Points on a hilly landscape, in no order, each with its height.
From any point a ball rolls to the lowest of the 2 points nearest to it. It stops when none of these is lower. Distance is the straight distance between rows; heights are no part of it.
velak (h 338): [ 99 134 111 144 107 170 156  82 134 124 149  69 123  46 105 122 126 129
  95 105 109 141  68 125 114 121 158 101 133 135 205  72 101  86 153 112
  88 131 179 188 116 190 109 191  99  75 148 163 153  97 146  80  75 166
 123]
sug (h 502): [136 154  88 137 156 155 131 159 159 145 168 180 124 148 127 180 129 134
  97 145 154 113 148  69 129 162 109 103  90 115  83  94 119 207 118 104
 143 153 148 188 146 126 135 104 175 149 139  81  57 131 132  91 132 151
 156]
pozut (h 352): [ 54  41 156 109 105 162 147  84 107 136  96 122 130 111 142 102 178  85
 127  51 143 159 104 162 105  85 103 173 156 128 146 223 135 103 164 147
 108 127 127  90 100 106  93 147 102 120 117 122 173 184 158 168 173 101
 119]
bura (h 318): [ 69  50 124 102  98 127 131  64 113 163 133  91 155  95 141 130 155  60
 118  95 130 151 134 203  87 111 141 185 156 102 159 201 148 114 196 185
 112 121 107 108  84 112  82 137  96  92 134 108 159 173 163 199 182 125
 110]
Fotan (h 631): [147 195 165 198 139 150 122 118 143 146 112 142  82 103  37 124 133 149
 123 138 105 117 108 139 118 119 132  96  88 147 122  76  60 143 100  92
 155 113 160 146 162 208  90 119 163 108 120 147 140  58 119  81  46 167
 134]
lilet (h 92): [160 151  99 150 114 105 100 155 125 130 159 143  98 139 128 113 169 149
 138 133 160 134 119 169 125 167 143 165 116 118 125 124 149 136 131  93
 120 145  90 105  99 137 110 125 144 170 100 131 110 138  98 101 107  86
 126]
sofo (h 389): [115  86  99 130 107 133 107 172  94 110 115 112 149 109 150 152  40 141
  97 111 105 143 118 117 164 158 146  88 107 134 169  72 132 115 117  94
 131 113 124 177 137 198 144 142  94  97 141 132 117  82 125 100  93 171
 143]
kof (h 127): [111 126  75 111 128 172  95 112 133 167 107 147 148 176 138 116 122  93
  97 126 111 153 158 137 127 149 101 189 149 158  85 182 126 145  94 143
 136 135 101  99 148 167 141 119 161 140  95 127 159 154 140 176 162  97
 186]
gotav (h 224): [136  88 185 103 110 135 107 131 105  83 131  82 108 104 128 115  88 120
 174 123 119 111 151 155 138  56 109 136 147 126 127 164 151  68 137 161
 118 110 125  78  83  89  65 124 131 145 129 114 132 150  85 163 174 121
  72]
fipu (h 624): [114  71 167 131 126 103 152 117  79 165 123 144 132 128 192  87 189 143
 171 139 199 134 110 140 127  87 107 148 148  99 143 184 110 142 106 178
 146 160 110  43 110  54 144  91 101 145  91 103 169 187 132 186 159  58
 119]
sipok (h 326): [ 94 160 127 115 172 140 204 132 164 170 128 132 144 105  95 117 105 122
 135 146 123 170 104  81 149 141 128 130 149 123 105 119  85 142 114  82
 106 160 144 118 154 122 210 102 132 167 131  92 154 177 168 126  78  94
 202]
ses (h 319): [ 89 142 112  97 109 153 153  59 142 209 118 125 140 148 140 113 152  82
 144 143 111 122 166 129  81 101 153 209 169 117  98 160 132 167 126 137
 117 153 133 144 121  98 161 155 109 111 150 140 183 165 125 131 201 177
 173]
gil (h 244): [149 175 136 122 103 102 118  94 105  98 146 139 161 115 103  86 147  94
  89 152  70 131 139 111 163 143 170 138 154 152  97 124 102  94 157 158
 115  53 133 133 138 163 138 130 101 137 181 119 171 107 161 168 119  87
 103]
Zat (h 124): [ 92 127 143 126 134 178 152  98 147 150 110 131  87 117 127 114 168 162
 160  89 132 121 111 105  87  83 106 140 146 123 129 180 121 144 146 107
 109 151 154 147 132  88 112 165 141 138 127 172 134 159 125  86 137 145
 130]
fonep (h 119): [104 147  63 140 147 162 160 114 153 177 176 156 142 128 102 107 166 130
  96 132 137 130  97 113 113 153 130 146 178 115 137  78  98 214  92  96
  96 190 151 191  99 111 193 145 127 149 133 145 119 154 158  52  80  93
 200]
nesuf (h 423): [ 73 105 144 113 114 171 136  98  87 133 115 127 148 111 145 107 165 123
 108 131 100 133 111 138 137 139 113 140 146 160 149 161 110 112 131 160
 145 108 133  93 143 147 118 130 130 112 120 139 181 143 164 166 122  86
 112]
zep (h 289): [129 129 128 154 152 128 146 176 129 117 138 128  86  92 117 108 150 163
 168 103 162 165  65 103 157 143 121 109 108 130 158 141 122 116 107  84
 110 162 119  91 125 148 132 137 180 156  86 116 130 140 144  77  46  58
 139]
zaf (h 192): [125 135 126 111  84 140 113  85 115 135 189 139 154  94 113  93 128  61
 115 164  83 115 124 120 185 116 152 130 153 146  85 154  99 101 153 157
 116  91 134 155 108 148 140 135  70 147 160 122 136 145 138 134 155  78
 115]
Rem (h 689): [100 100 106 117  93  97 123 100  99 207 109 132 128 140 120  89 144 104
 146 163 166 130 115 202 110 130 148 187 127  92 152 170 164 150 132 150
 123 170  65  97  98 107 150 150  77 130  98 143 152 168 120 157 172 118
 170]
Zokeg (h 132): [173 156 113 184 110 102  98 175 137  96 177 158  92 159 126 145 182 171
 151 111 164  82 147 119 132 141 131 137  98 110 124 109 162 176 108  83
 118 133 125 103  96 105  99 118 152 167  91 139  93 102  98  66  92 105
  88]
rud (h 762): [191 150  78 163  87  90  63 184 117 101 128 131 116 132  91 128 138 117
  82 121 128 139 104 147 162 180 167 139 103 119 134 101 126 133 151 117
 129  91 106 163 118 205 130 145 100 134 150 155  86  92 119  95  94 143
 149]
debas (h 169): [163 153 102 133 138 106 134 148 134 164 171 154 138 121  95  98 154 142
 100 153 120 128 109 143 138 169 154 132 147 112 126 101 113 199 115 112
 140 167 126 170 125  91 209 131 117 149 136 149 102 138 148  65  85  78
 171]
tapak (h 58): [115 155  41 121  96 165  73 111 148 132 126 135 183 194 128 133 114  76
  88 124  79 138 184 122 120 166 136 189 161 154  59 155 124 144  97 120
 116 106 115 155 135 190 140 150 120 144 121 142 145 142 143 155 174 110
 172]
Dur (h 608): [184 191 177 165 108 140  96 112 128 152 171 133  97  96  58 101 162 158
 135 135 131  83 110 153 104 139 161 104  82 116 124  74  86 147 128  97
 158 139 139 157 130 164 138 124 134 100 100 148 120  79 131  68  42 150
 106]
tikab (h 194): [127 123  63  79 116 114 152  96 157 153 140 152 170 172 113  95 137  52
 100 138 115 179 128 136 164 121 159 190 170 123  90 172 127 158 152 142
  98 115 108 141 107 141 187 138  94 172 137 102 136 194 147 136 174  85
 186]
vebus (h 255): [107  79 169  86 125 138 117 117 147  77 142  57 119  73 104 141  84  82
 134  64 101 120 181 190 109  58 130 147 160 112 138 163 166  58 155 160
 110 106 158 132  60  89  71 164 133 114 139 107 154 133  97 152 172 160
  61]
nar (h 162): [147 154 134 136 178  94 151 151 131 121 131 130 105 161 174 125 178 173
 174 127 156 128 143 106  98 121 119 138 140  92 107 147 139 151 122 112
 124 154 124  79 111  61 116  99 179 193 121  87 134 164  92 138 149  79
 125]
Bapi (h 729): [156 129  51 122 100  81  91 178 104 180  88 141 123 145 108 142 121 138
  71 158 142 141 112 153 139 195 155 116 115 118 124 115 137 180 149 104
 157 143  99 179 139 152 146 136  78 151 165 149  84 137 130 114 132 174
 191]
geg (h 222): [114 147  78 112 108 200 103  89 137 204 181 155 166 150 142 112 160 120
  84 154 132 100 135 109 129 141 120 161 174 115  91 110 105 202  95 148
 144 160 135 196 120 124 179 130 129 131 140 136 131 155 134 111 145 105
 171]
gir (h 261): [130  87 173 104 143 113 136 136 100  78 129 102 106 130 135 149 121 172
 134 132 145  89 139 156 112  81  88  60 119 112 159 142 161  79 118 178
 171 113 122 109 123  59  56 117  99 110 118 156 116 139 120 165 167 152
  67]
gev (h 103): [135 122 149 155 108 168 107 167 128  97 191 143 120 153 160 159  77 139
 136 118 138  84 143  90 170 123 102  71  85 109 107  97 138 133  85 119
 145 119 144 160 128 130 120 101 149 101  98 114  87  99  93  61 123 153
 111]
zema (h 250): [113 136 139 144 163 170 177 135 134 146 129 114 105  68  91 104  94 159
 148 120 153 154  55  94 154 130 102  66 101 134 133 122  92 103 104  70
 114 154 146 137 159 174 129 141 170 123  99 140 149 121 157  70  45 125
 162]
Voga (h 456): [130 115  98 131 113  59 125 125  91 153  84 133 158 168 186 123 188 162
 136 141 156 131 142 183  69 192 169 149 121 100 164 120 152 173 140 141
 141 135 103  96 134 102 143 151  73 127 137 163 151 122 147 166 148 121
 121]
nuv (h 392): [105 138 129 185 142 134 111 169 122  93  75 130 110 134  79 177  77 178
 111  94  87 121 144 121 137 122  93  70  99 153 137  84 146 152  79 105
 164  92 176 163 160 148  82 148 126  76 131 181 125  47  95 101 123 211
 115]
Zabe (h 166): [198 192 136 187 172  64  81 159 155  96 129 188 124 175 103 170 163 161
 131 149 139 114 174 115 131 162 112 103 102 117  91 100 120 180  96 137
 149 107 134 121 151 107 156  65 176 147 128 108  99  71 120 142  98  81
 122]
sidoz (h 165): [120  95 146  92 132 139 100 114 119 164 135 112 161  78 140 112  99 128
 139 140 140 143  78 129 119 177 147 129 110 146 157 107  94 105 139 131
 144 158 103 108 157 181 155 105 133  92  98 119 137 118 174 155  68 107
 131]
Tevu (h 193): [165  97 176 134  91 121 106 152 137  63 149 101  90 130 128 130  86 131
 170 113 155  92 129 141 168  67 122 100 107  94 125 147 177  72 133 152
 120 106 119 121  90 100  68 118 104 134 122 131  89 124  52  94 166 137
  87]
sigab (h 746): [174 175  71 127 103  99  75 154 108 148 107 139 125 134  85 121 119 100
  74 162 113 148 123 135 153 173 168 141 116 133  86 100 100 146 160 107
 141 101  94 179 160 204 148 102 102 171 166 112  98 121 119 146 108 131
 174]
fetik (h 375): [ 55  67 141 102 119 154 168 102 117 114  91  90 126  79  96 123 124 100
 120  75  98 183  99 173 144  96 108 152 160 137 180 184 141  75 171 140
  86 105 130 108  99 131  85 187 114 128 138 128 156 154 128 147 151 124
 109]
keme (h 43): [144 135 116 145 112 134  90 108 144 144 144 133  99 153 127 107 183 144
 151 104 145 110 138 176  77 118 136 194 135 100 118 160 160 156 127 117
 113 164  98  98  97 105 101 143 151 151  78 178 140 144 111  89 137 114
 108]
levas (h 221): [204 185 125 199 156  70  75 187  96 102 111 148  85 134 106 122 182 181
 118 137 144 141 139 150 130 180 100  92 106 142 107  86  90 157 105 134
 162  85 111  98 166 141 119  82 170 166 114 134 113  75 112 156  82  90
 122]
munu (h 361): [127 160 118 182 131 148 188 111 121 121 155 128 122  87 112 125 155 164
 110 123 104 126  81 100 120 125 150  51 108 131 159  87  93 119 144  95
 116 107 191 195 137 176 118 189 100  89 150 164 137  87 145  42  89 162
 120]
Gefuv (h 187): [209 113 193 119 109  92 111 135 162  46 163 120 116 178 169 156  80 105
 171 122 172  75 174 123 155  71 116  68 114 100  84 131 162  67 121 160
 137 111 139 117 106  74 115  91 115 111 140  80  70 115  74 132 182 152
  94]
nifib (h 241): [128 172 139 101 177 106 171  96 198 120 100  97 148 125 108 116  46  73
 155 150 117 172 124  44 134 128 162 135 144 148 114  92 112  90 150  92
  90 142 147 126 155 177 180  90 165 113 136  54 154 120 153 130  95 145
 162]
kozaf (h 458): [ 73  68 181  94  98 157 124  88  93 170 139 131 143  79 128  91 115 104
 142 150 120 103  96 149 146  90  99 137 131 148 136 183  99 103 121 188
 141 130 109  86 125 100 147 112 117 102 108 122 159 150 164 183 135  92
 127]
fur (h 585): [168 176 131 143 111 119 107  98 142 156 167 142 123 119 114 121 206 157
 119 129 121  80 112 138  70 150 177 127 102 116 138  92 107 184 153 122
 142 145 142 158 125 120 151 148 116 110 129 174 100  81 157  74  75 136
  87]
Pevu (h 379): [118 126 114 146 183 109 154 174 130 113  82 146 123 113 110 147 109 165
  95 112 131 154  98 134 108 130 111  69 106 161 178 126 132 110 138 122
 155 123 108 148 173 154 108 160 149 111 137 172  95 100 144 137 121 152
 139]
ruve (h 359): [ 92  57  95  83 109 129 126 148 105 131 111  94 144  86 133 147  36  94
 107 119 132 165 121 163 182 131 159 120 111 139 197  96 138  76 152 116
 115 124 116 168  92 159 150 149  74  98 131 106 107 128 124 146 122 163
 133]
nor (h 327): [183 154 128 138 172  95 153 149 133  68 103 140 112 125 112 129 102  94
  79 153 122 176 153  96 167 116 112 126 121 162 113 114 127  93 152 140
 127  76 109  96 151 166 102  71 185 152 162  59 111 126 101 168 149 135
 118]
miri (h 453): [ 56  77 107 115  98 155 127 130  86 135 104 106 152 159 205 183 138 166
 135  94 101 135 203 169 106 168 117 148 133 140 154 132 154 125 110 119
 139  93 138  99 122 100  99 138 129 101 135 137 171 120 121 182 171 160
  93]
nufu (h 215): [103  65 146  80 117 159 108 128 136 140 127 111 123 115 130 128  81  93
 152 107 152 122 129 147 112  98 124 159 120 136 149 165 153  81 134 151
 115 170  84 112 104 131 117 134 139 112  88 101 121 153 120 151 151 128
 118]
fisof (h 354): [110 142  94 110 136 153 148 128 130  83 105 111 160 150 133 129  69  77
  76 151  62 144 185  80 164 132 106 133 151 182  96 113 107 101 107 123
 133  87 128 119 146 164 135 115 146 135 145  97 149 117 136 172 164 160
 157]
Fiz (h 191): [ 94 127  77 137 109 164 104 120  73 184 106 155 133 171 169 134 165 150
  87 120 106 154 185 182 122 159  75 177 143 158  89 174 133 171  65 146
 149  97  86  79 151 142 117 129 154 146  96 150 190 149 115 189 175 117
 138]
diz (h 479): [143 146 148 173 170  90 157 161 137  93 128 161 130 140 140 151 113 165
 158 125 138 125 111  70 135 138 129  81  95 121 145 109 134 143 113 100
 119 130 157 123 164 123 140 124 157 116 117 130 107  80 141  79  88 112
 122]
Ven (h 158): [168 152 181 116 156  75 158 110 153 125 104 117 155  94 111  90  91 106
 148 174 126 145  98  94 134 135 156 128 139 144 122 116 102  83 158 119
  95 128 131  96 145 147 188  95 131 131 143  88 169 124 153 133  74 104
 132]
gipin (h 207): [123  89 194 118 160 164 162 112 136 137 126 101 103  46 110  95  83 159
 169 100 157 156  49 110 140  81  94  81 118 137 148 145  95  70 134 130
 128 164 134 102 137 151 131 123 159  96  88 128 155 136 156  98  71 134
 117]
pul (h 145): [173 125 184 135  91 139  74 139 153  77 189 135 124 179 148 148 110 142
 162 115 148  51 186 109 167  90 102  63 104 106  67 138 139 112 101 143
 154  97 149 143 116  85 127  89 133  87 108 126  74 105  73  97 158 161
  81]
sus (h 260): [114 136  85 100 143  90 156  87 150 181  91 140 150 180 143 112 143  74
 131 136 131 181 156 135  94 115 153 208 154 125 105 168 139 157 148 131
 107 155  96 104 134 131 155 141 140 140 130 104 162 183 126 154 189 138
 190]
buf (h 472): [117 146  97 117 133 168 150 113 139 180 151 145 148 120 150 155 111 108
 122 159 133 110 115  64 122 150 145 131 128 123 103  81 110 162 120  91
 124 154 156 195 144 144 161 129 137 120 146  97  95 142 129  86 137 170
 162]
lir (h 569): [154 164 117 173 121  95 145 126 133 132 137 160 112 135 104 157 206 183
 109 121 123 108 122 132  87 136 149  88  90 119 139  88 133 168 163  90
 149 110 167 151 138 113  92 162 121 115 154 175  81  92 142  88 104 174
  87]
Pemo (h 312): [ 73 129 128 112 101 183 130  80 132 140 122  83 142  82 111 124 121 120
 124 137  96 118 105 129 113 114 144 151 141 144 156 111 117  98 138 142
  98 122 168 165 123 157 118 160  97  91 129 149 162 117 137 101 128 154
 133]
bil (h 713): [104 123  93 114 101 111 137 138  98 211  78 138 120 128 122 136 121 132
 116 176 148 125 116 163 127 155 146 137 115 117 144 133 155 152 130 126
 137 148  83 144 128 117 156 147  76 138 136 152 116 146 127 141 161 171
 174]
musak (h 164): [168 130 156 160  97  97 103 169 151  67 155 141  89 152 125 151 107 137
 185 111 168  79 128 124 135 106 138 122  92  95 122 110 190 116 114  98
 107 124 109 108  90 121 108 127 115 136 109 128  72  92  63  55 130 151
  84]
Lino (h 167): [113  94 172 107 149 181 157 122 157 124 120 105  94  92 116 121  66 133
 157  98 155 129  93 116 104  74  99 109 117 128 149 157 131  75 146 126
 118 175 117 132 139 117 121 140 136 106 112 129 120 150 108 100 114 164
 144]
baz (h 321): [134  94 107  94 106 118 110 122 136 104 149 106 160 123 152 137  81  62
 116 125 118 149 112 128 160 145 167 161 123 139 155 127 136  83 167 141
 106 123 104 152 102 184 145 136 109 112 129 111  88 120 142 137 130 128
 125]
mik (h 298): [136 145 182 137 148  88 110 150  91  89  79 110 121 160 151 128 132 166
 194 176 141  89 129 153 133 107 102 107 127 123 168 135 146  93  71 169
 127 135 107  50 126  83 143 103 125 138  90 137 155  98 123 179 109  53
  93]
rom (h 126): [109 140  77  95  89 138 102  92 130 142 151 151 184 158 117  86 141  47
 100 144  72 135 156 138 166 145 158 179 167 155  66 157 124 122 132 145
 107  96 112 149 108 158 158 149  89 145 152 133 164 156 147 177 185  86
 153]
Ges (h 286): [163 161 134 123 118  89 133 103 139  86 121 119 117 107  97 120 137  88
  68 151  82 154 146 134 150 116 136 147 145 141 110 139 129  86 197 159
 131  63 118 123 140 151  79 109 130 145 187 103 136 126 120 173 162 137
 104]
pesif (h 251): [172 132 191 142 156  70 128 163 117  55  92 110 126 160 151 142  88 152
 188 146 158  84 139 126 128 100 126  91 109 105 157 100 175  91 102 140
 127 129 113  96 121  91 102 107 116 124 127 115 127  94  87 144 119 108
  77]
fufaf (h 219): [138 138  84 131 157  90 166 146 120 173 132 157 115 134  98  96 179 152
 136 127 162 164 115 158 117 153 143 151 158 106 142 117 128 199 126  88
 117 187 104 112 114  82 175 143 135 171 113 145 134 169 134  90  94  69
 180]
gedu (h 264): [200 162 134 166 134  80 101 172  72  99 103 109 100 108 109 125 181 177
  98 148 148 132 113 184 117 163 107  70  97 131 155 118 115 135 145 155
 180  87 105 112 146 142  70 115 125 139 131 162 104 107 129 156 110 126
  96]
folu (h 345): [149 110 134 108 131 156 148 162 129  73 177 120 113 134 158 135 101  96
 129 102 142 147 133  79 190  92 103 128 121 138 103 168 128  85 135 115
  99 114 122 106 118 170  90 117 166 164 122  87  98 160 105 106 145 100
 126]
Lorel (h 269): [132  72 137  97  99 113  96  83 131 136 137 100 147 127 165 123 120  68
 156 112 147 125 145 185  94 132 155 175 138 111 143 174 155  74 171 176
 102 144  89 107  78 109 107 135 103 121 125 125 133 152 126 178 182 117
  98]
nam (h 554): [170 172 146 170 123 105 108 136 169  97 129 169 119 170  96 169 162 144
 106 137 108 117 150 114 100 130 108  89  96 124 100  98 135 177 144 139
 169  95 149 148 157 123 100 119 141 118 162 134  79  92 110 110 143 199
  86]
Gokik (h 77): [153 132 160 113 147  94 124 125 121 120 109 114 130  99 119 103  97 122
 119 163 123 141 114 138 126 136 146 137 119 143 148 118 111  93 164 151
 141 130  99  93 147 159 123 102 153 116 136  98 142 110 126 168 102 125
 106]
kotuk (h 416): [108 109  91 129 150 134 146 177 109 121  98 144 157 138 171 154  48 149
 113 118 117 143 121  59 136 177 126  79 112 139 144  83 106 146  95  83
 133 136 144 162 177 169 159 124 122 115 140 102 114 103 149 126  98 165
 163]
lariv (h 442): [ 83  97  75 112 132 169 154 142 116 160  94 140 146 138 164 177  67 124
  94 147 131 122 131  85 131 152 118  93 114 138 132  83 129 133 116  90
 135 148 151 200 154 158 153 157 110  97 162 132  80 137 130 121 141 216
 165]
dasu (h 582): [110 118 133 109 130 142 143 118 114 201 146 153 124 139 171  96 172 120
 170 123 174 153 148 139 123 111 111 181 145  96 121 170 113 165  97 140
 131 180 110  64 130  77 164 102 160 148  97  86 168 183 122 166 137  81
 159]
Vut (h 518): [138 177 116 135 178  73 154 123 131 122 107 173 129 175 140 114 203 180
 133 137  98 124 167 126 129 130 119 138 165 131 118 132 126 191  94 120
 133 118 155  88 136  61 162 124 143 159 114 155 167 123 149 126 106  59
 131]
Voko (h 457): [129 169 143 166 149  96 147 148 143 113 106 148 133 136  90 151  90 155
 180 135 105  97 115  89 113 139 163  93  88 121 128  74 131 157 105  72
 116 138 167 155 149 134 151 135 112  91 139 145 106  64 118  55  91 178
 127]
raz (h 434): [100 166 155 141 143 108 124 122 135 104  93 129 149 149 126 153  97 155
 162 153  64  91 168  98 103 137 143 122 117 145 124  82 126 139  93  89
 124 106 170 126 147 117 130 127 132  92 128 142 155  65 127 121 129 166
 113]
Nute (h 168): [136 151  80 130 115 192 130 108 168 182 213 143 140 132  94 110 137 107
  91 151 136  87 125 111 149 134 115 148 189  98  82  79 104 202  89 115
 116 195 172 221  81  94 185 121 129 152 157 124  91 166 124  59 118 106
 194]
gan (h 433): [113 166 127 115 154 155 185 117 167 111 188 140 155 132 151 117 153  93
 106 131 110 142 140  38 144 119 128 124 153 139  66 105  87 146 125 103
 101 121 171 159 145 131 160 125 136 177 154  83 142 159 156 110 122  90
 152]
Kagi (h 401): [ 83  98 109 134 159 115 165 145 109 125  53 118 139 140 131 149 136 174
 109 131 113 141 128 171 101 144 107  77 138 145 187 157 162 117 141 142
 159 118 120 117 167  88 111 154 107 103 142 178 130 123 143 167 161 157
 126]
guzon (h 774): [166 151  96 161  99 137  32 153 145 104 126 138 116 144  71 152 104  92
  82 118 107 125 137 154 134 143 144 138 116 140 107 106 137 125 146 138
 160 100 106 187 138 198  91 123 142 115 157 149  94  90 109 123 127 182
 123]
dugag (h 306): [119 141 143 106 138 145 164 112 155 104 132 107 139 121 116  95  44  60
 125 169  77 129 147  61 161 107 143 123 138 146  89 105  90  83 120 128
 109 120 153 131 147 167 161  95 136 116 136  71 154 133 128 125 137 146
 170]
sab (h 281): [ 93  80 115  99  86 119 135 103 136 140 138 118 137  97 148 121 148 101
 119 121 146 152  77 160 121 146 167 169 118 130 184 144 135 107 170 142
  96 148 102 127  99 150 146 147  92 113 113 138 121 150 168 125 122 115
 129]
Boki (h 236): [117  77 159 110 125 119 156 104 139 144 114 111 149  67 128  94 143 120
 144 113 172 186  21 143 148 144 147 117 124 145 174 150  91  84 157 138
 115 161 115  81 121 164 145 135  98 106 106 120 137 151 190 138  72  83
 127]
bapez (h 210): [150 133 164 143 185  94 167 161 121  77  85 118  89 154 167 151 128 190
 209 136 175 119 131 103  87  99  98  85 123 103 151 127 159 101 109 120
 116 163 119  65 119  62  96 110 139 149 112 100 113 147  82 156 143 114
 100]
bazup (h 156): [194 151 135 122 138  94 119 168 155  86 139 141 124 189 114 165 139 138
 139 154 180 120 142 127 131 122  98  99 108 101  76 122 165 133 128 156
 166 141  98 105 125  63  99  78 130 159 139  91  64 172  62 144 197 152
 112]
niz (h 432): [111  99  86 123 111 154  84 141 109 112 143 116 166 161 202 184 129 139
 108  86  99 115 175 122 113 180 128 151 129 149 111 118 150 148  99  91
 130 101 143 144 120 145 103 146 133 106 143 152 115 105 130 136 151 163
 101]
Daduv (h 396): [ 38  62 152 111  74 182 151  97  89 139 111  97 143  64 120 113 152  92
 127  87 108 134  83 176 150 128 119 141 140 151 187 161 116  90 142 146
 107 101 163 109  99 134 104 166  83  94 109 151 179 129 165 146 107 100
 109]
gegel (h 296): [125  99 174 125 126 124 120 147  61 111 118 114 102 108 135 108 136 169
 167 153 169 104  96 166 125 101 109  88 121 115 168 145 141  82 111 175
 157 137  93  73 102  86  94 102  94 135  92 148 134 140 138 169 124  82
  90]
Nilod (h 545): [107 126 113 130 133 133 137 119 110 167 127 150 135 165 152 105 201 155
 127 139 128 124 146 148 129 111 106 159 158 121 119 192 133 174  99 151
 146 138 121  92 129  76 157 122 145 147  95 165 167 164 134 132 145  76
 137]
kuzo (h 397): [113 146 136 115 137 150 146  96 121 122 131 130 147 140 157 110 141 118
 116 155  75 117 154  86 134 131 120 152 162 158  95 150 101 124 110 149
 123  95 133  95 154 118 149 106 153 129 129 101 154 122 149 170 145 109
 135]
zul (h 381): [110 134 145  88 156 170 181 117 185 143 198 119 155 106 142 117 113  92
 141 121 139 179  90  46 167 131 138 128 172 110  99 110  60 132 133 113
  92 163 171 150 137 127 210 103 145 176 129  63 162 178 200 120  75  58
 180]
Doto (h 325): [138 114 144 135 132 155 103 153 136  97 140 120  92 119 106 153  98 159
 124 100 153 112 132 166 113 104 111 121 100 119 153 119 164  95 128 143
 154 125 109 135 126 134  68 135 166  98 105 159 103 104  95 116 127 166
  82]
vuso (h 271): [117 146 114 139 178 100 209 171 125 181  99 160 119 109  99 104 149 158
 158 153 149 181 113 108 121 140 129 107 143 111 136 131 114 152 113  72
 112 174 116  88 150  74 190 126 139 183 128  99 160 182 134 134 106  87
 193]
kopu (h 657): [134  83 138 110 108  76 140 104  69 184 134 146 140 106 148  80 174 107
 144 156 172 141  87 171 137 135 143 164 141 118 156 158 113 142 139 168
 139 158  87  72 107  94 154 125  80 148 111 105 158 168 151 178 149  67
 138]
gibid (h 89): [132 161 161 124 122 147 108 101 151 156 129 121  85 125  82 107 171 152
 163 119 104  95 133 128 111  87 133 162 133 128 101 157 120 153 134 115
 129 140 142 113 118 106 113 128 157 151 112 172 149 133 113  90 105 111
 105]
suz (h 530): [162 165 113 150 155 115  98 150 159 105 140 174 128 155 144 185 116 121
  92 117 132 136 168  82 100 166 111 121 102 126  88  93 113 168 136 120
 160 121 125 164 178 172 115  88 178 123 146  89  71  93 127 139 136 170
 122]
vosob (h 293): [118  74 144 106 138 144  89 149 122 102 127  95 123 139 124 168  68 140
 104 117 141 109 178 189 113 114  82 102 123 130 131 118 176  76 109 176
 177 113  88 120 116  84  73 113 135 103 123 138 109 131 102 190 164 175
  81]
Rasen (h 155): [128 123 195 112 130 155 134 105 166  94 114  84  77  98 139 118 122 131
 181  68 128  94 139  87  91  43 130 135 127 120 109 162 143 110 152 113
  87 128 171 152 114  86 124 153 129 148 143 132 113 150 111  86 169 172
 125]
Dute (h 278): [106 144  88 118 103 181 131  65 137 252 141 144 124 122 121 108 159 111
 103 155 158 118 129 152  92 137 133 200 149 119 116 145 140 195 117 149
 131 190 108 183 121 134 157 157 112 120 141 157 148 153 136 114 146 158
 173]
Nisup (h 378): [ 97 155 109 167 134 166 148 128 123 103 128 125 136 137 101 162 149 167
 102 111  84 107 111  90 141 115 101  83 125 147 146  89 127 151 107 113
 127  83 195 179 139 152  74 187 128  99 147 193 127  79 131  75 110 171
 118]
Pivul (h 195): [141 112 209 108 133 144 149 108 140 103 129  93 101  86 154  86  93 118
 184  89 126 117 124  72 139  69 129 133 122 127 109 145 111  82 163 108
  87 126 170 113 124 110 132 110 151 149 144  90 145 150 108 121 126 122
 111]
fitis (h 317): [112  94 124 126 124 145 149 151 132  87 154 131 121 125 164 111 155 122
 138  76 150 164  72  92 162 110 122 145 138 138 147 180 136 100 137 120
  89 126 128 106 105 150 120 151 152 172  92 127 123 157 136  94 101  71
 113]
mapi (h 353): [154 126 111 142 143 111  86 171 139 112 136 139 138 152 122 160 132 145
  98 117 141 111 101 134 107 155 114 111  95 135 145 140 148 145 138 147
 167 124  98 143 156 143 104 146 135 108 112 181  74  90 138 116 113 140
 119]
bas (h 283): [ 76  92 166  97  82 183 107  87 152 108 149  64 117  89 120 129  85  84
 156  91  86 103 141 158 135  72 138 153 151 122 147 152 134  87 139 152
  96 119 168 154  68 124 111 161 103  93 125 147 136 107 129 110 154 148
  99]
katif (h 425): [110 116 142 120 122  77 117 133 110 143  93 117 142 149 166 150 130 172
 131 144 133 102 135 151  80 166 151 107 110 117 169 114 168 133 141 150
 153 125 113 137 147  76 139 140  83  98 151 165 109 106 150 162 132 173
 102]
godod (h 489): [156 155 116 137 155  35 152 141  84 131  79 146 154 162 173 127 206 196
 129 158 136 136 130 161 100 163 127 105 135 128 148 118 136 173 113 140
 148 123 127  89 141  74 145 130 110 159 129 158 157 121 146 174 118  78
 121]
Mus (h 365): [169 143 146 143 149 150 130 155 141  71 153 142 106 136 141 146  90 110
 120 107 118 135 160  83 177  98  95 103 111 146  89 120 126  89 113 136
 130  80 134 105 154 158  93  87 195 121 130  73 120 106  89 124 136 118
 110]
foged (h 412): [ 96 127 128 141 115 153  84 127 106 118 123 120 145 147 154 175 105 169
 118 118  66  92 211 130 121 151 112 121 125 149 121  81 132 144 106 109
 148  83 177 153 145 115 101 125 130  84 147 144 142  67 119 157 136 202
  89]
lol (h 102): [197 171 131 152 179  56 124 137 161  82 109 159 124 187 151 162 160 149
 155 146 152 129 161 106 109 131 100 114 122 123 104 114 155 159 122 142
 135 126 132  89 142  72 109  84 171 156 138  88  99 116  94 157 156 115
 111]
Paf (h 787): [122 142  75 122 102 163  71 130 122 157  92 100 119 104  82 154  87  83
  61 130 105 139 155 188 136 151 147 155 129 126 130 106 135 116 165 136
 148 116 113 200 119 196  97 131 106 113 177 140 120 127 113 162 136 185
 130]

Call two points neighbours if one is among the 2 nearest of the other. Go from one point of each pair to the other, from neighbour to neighbour, staying as low as possible. Name the highest point that can't be avoided.
fonep, gir: Mus
keme, Gokik: nesuf
Lino, gir: mik
tapak, fonep: ses
gev, Lino: Pivul
gev, lol: Gefuv
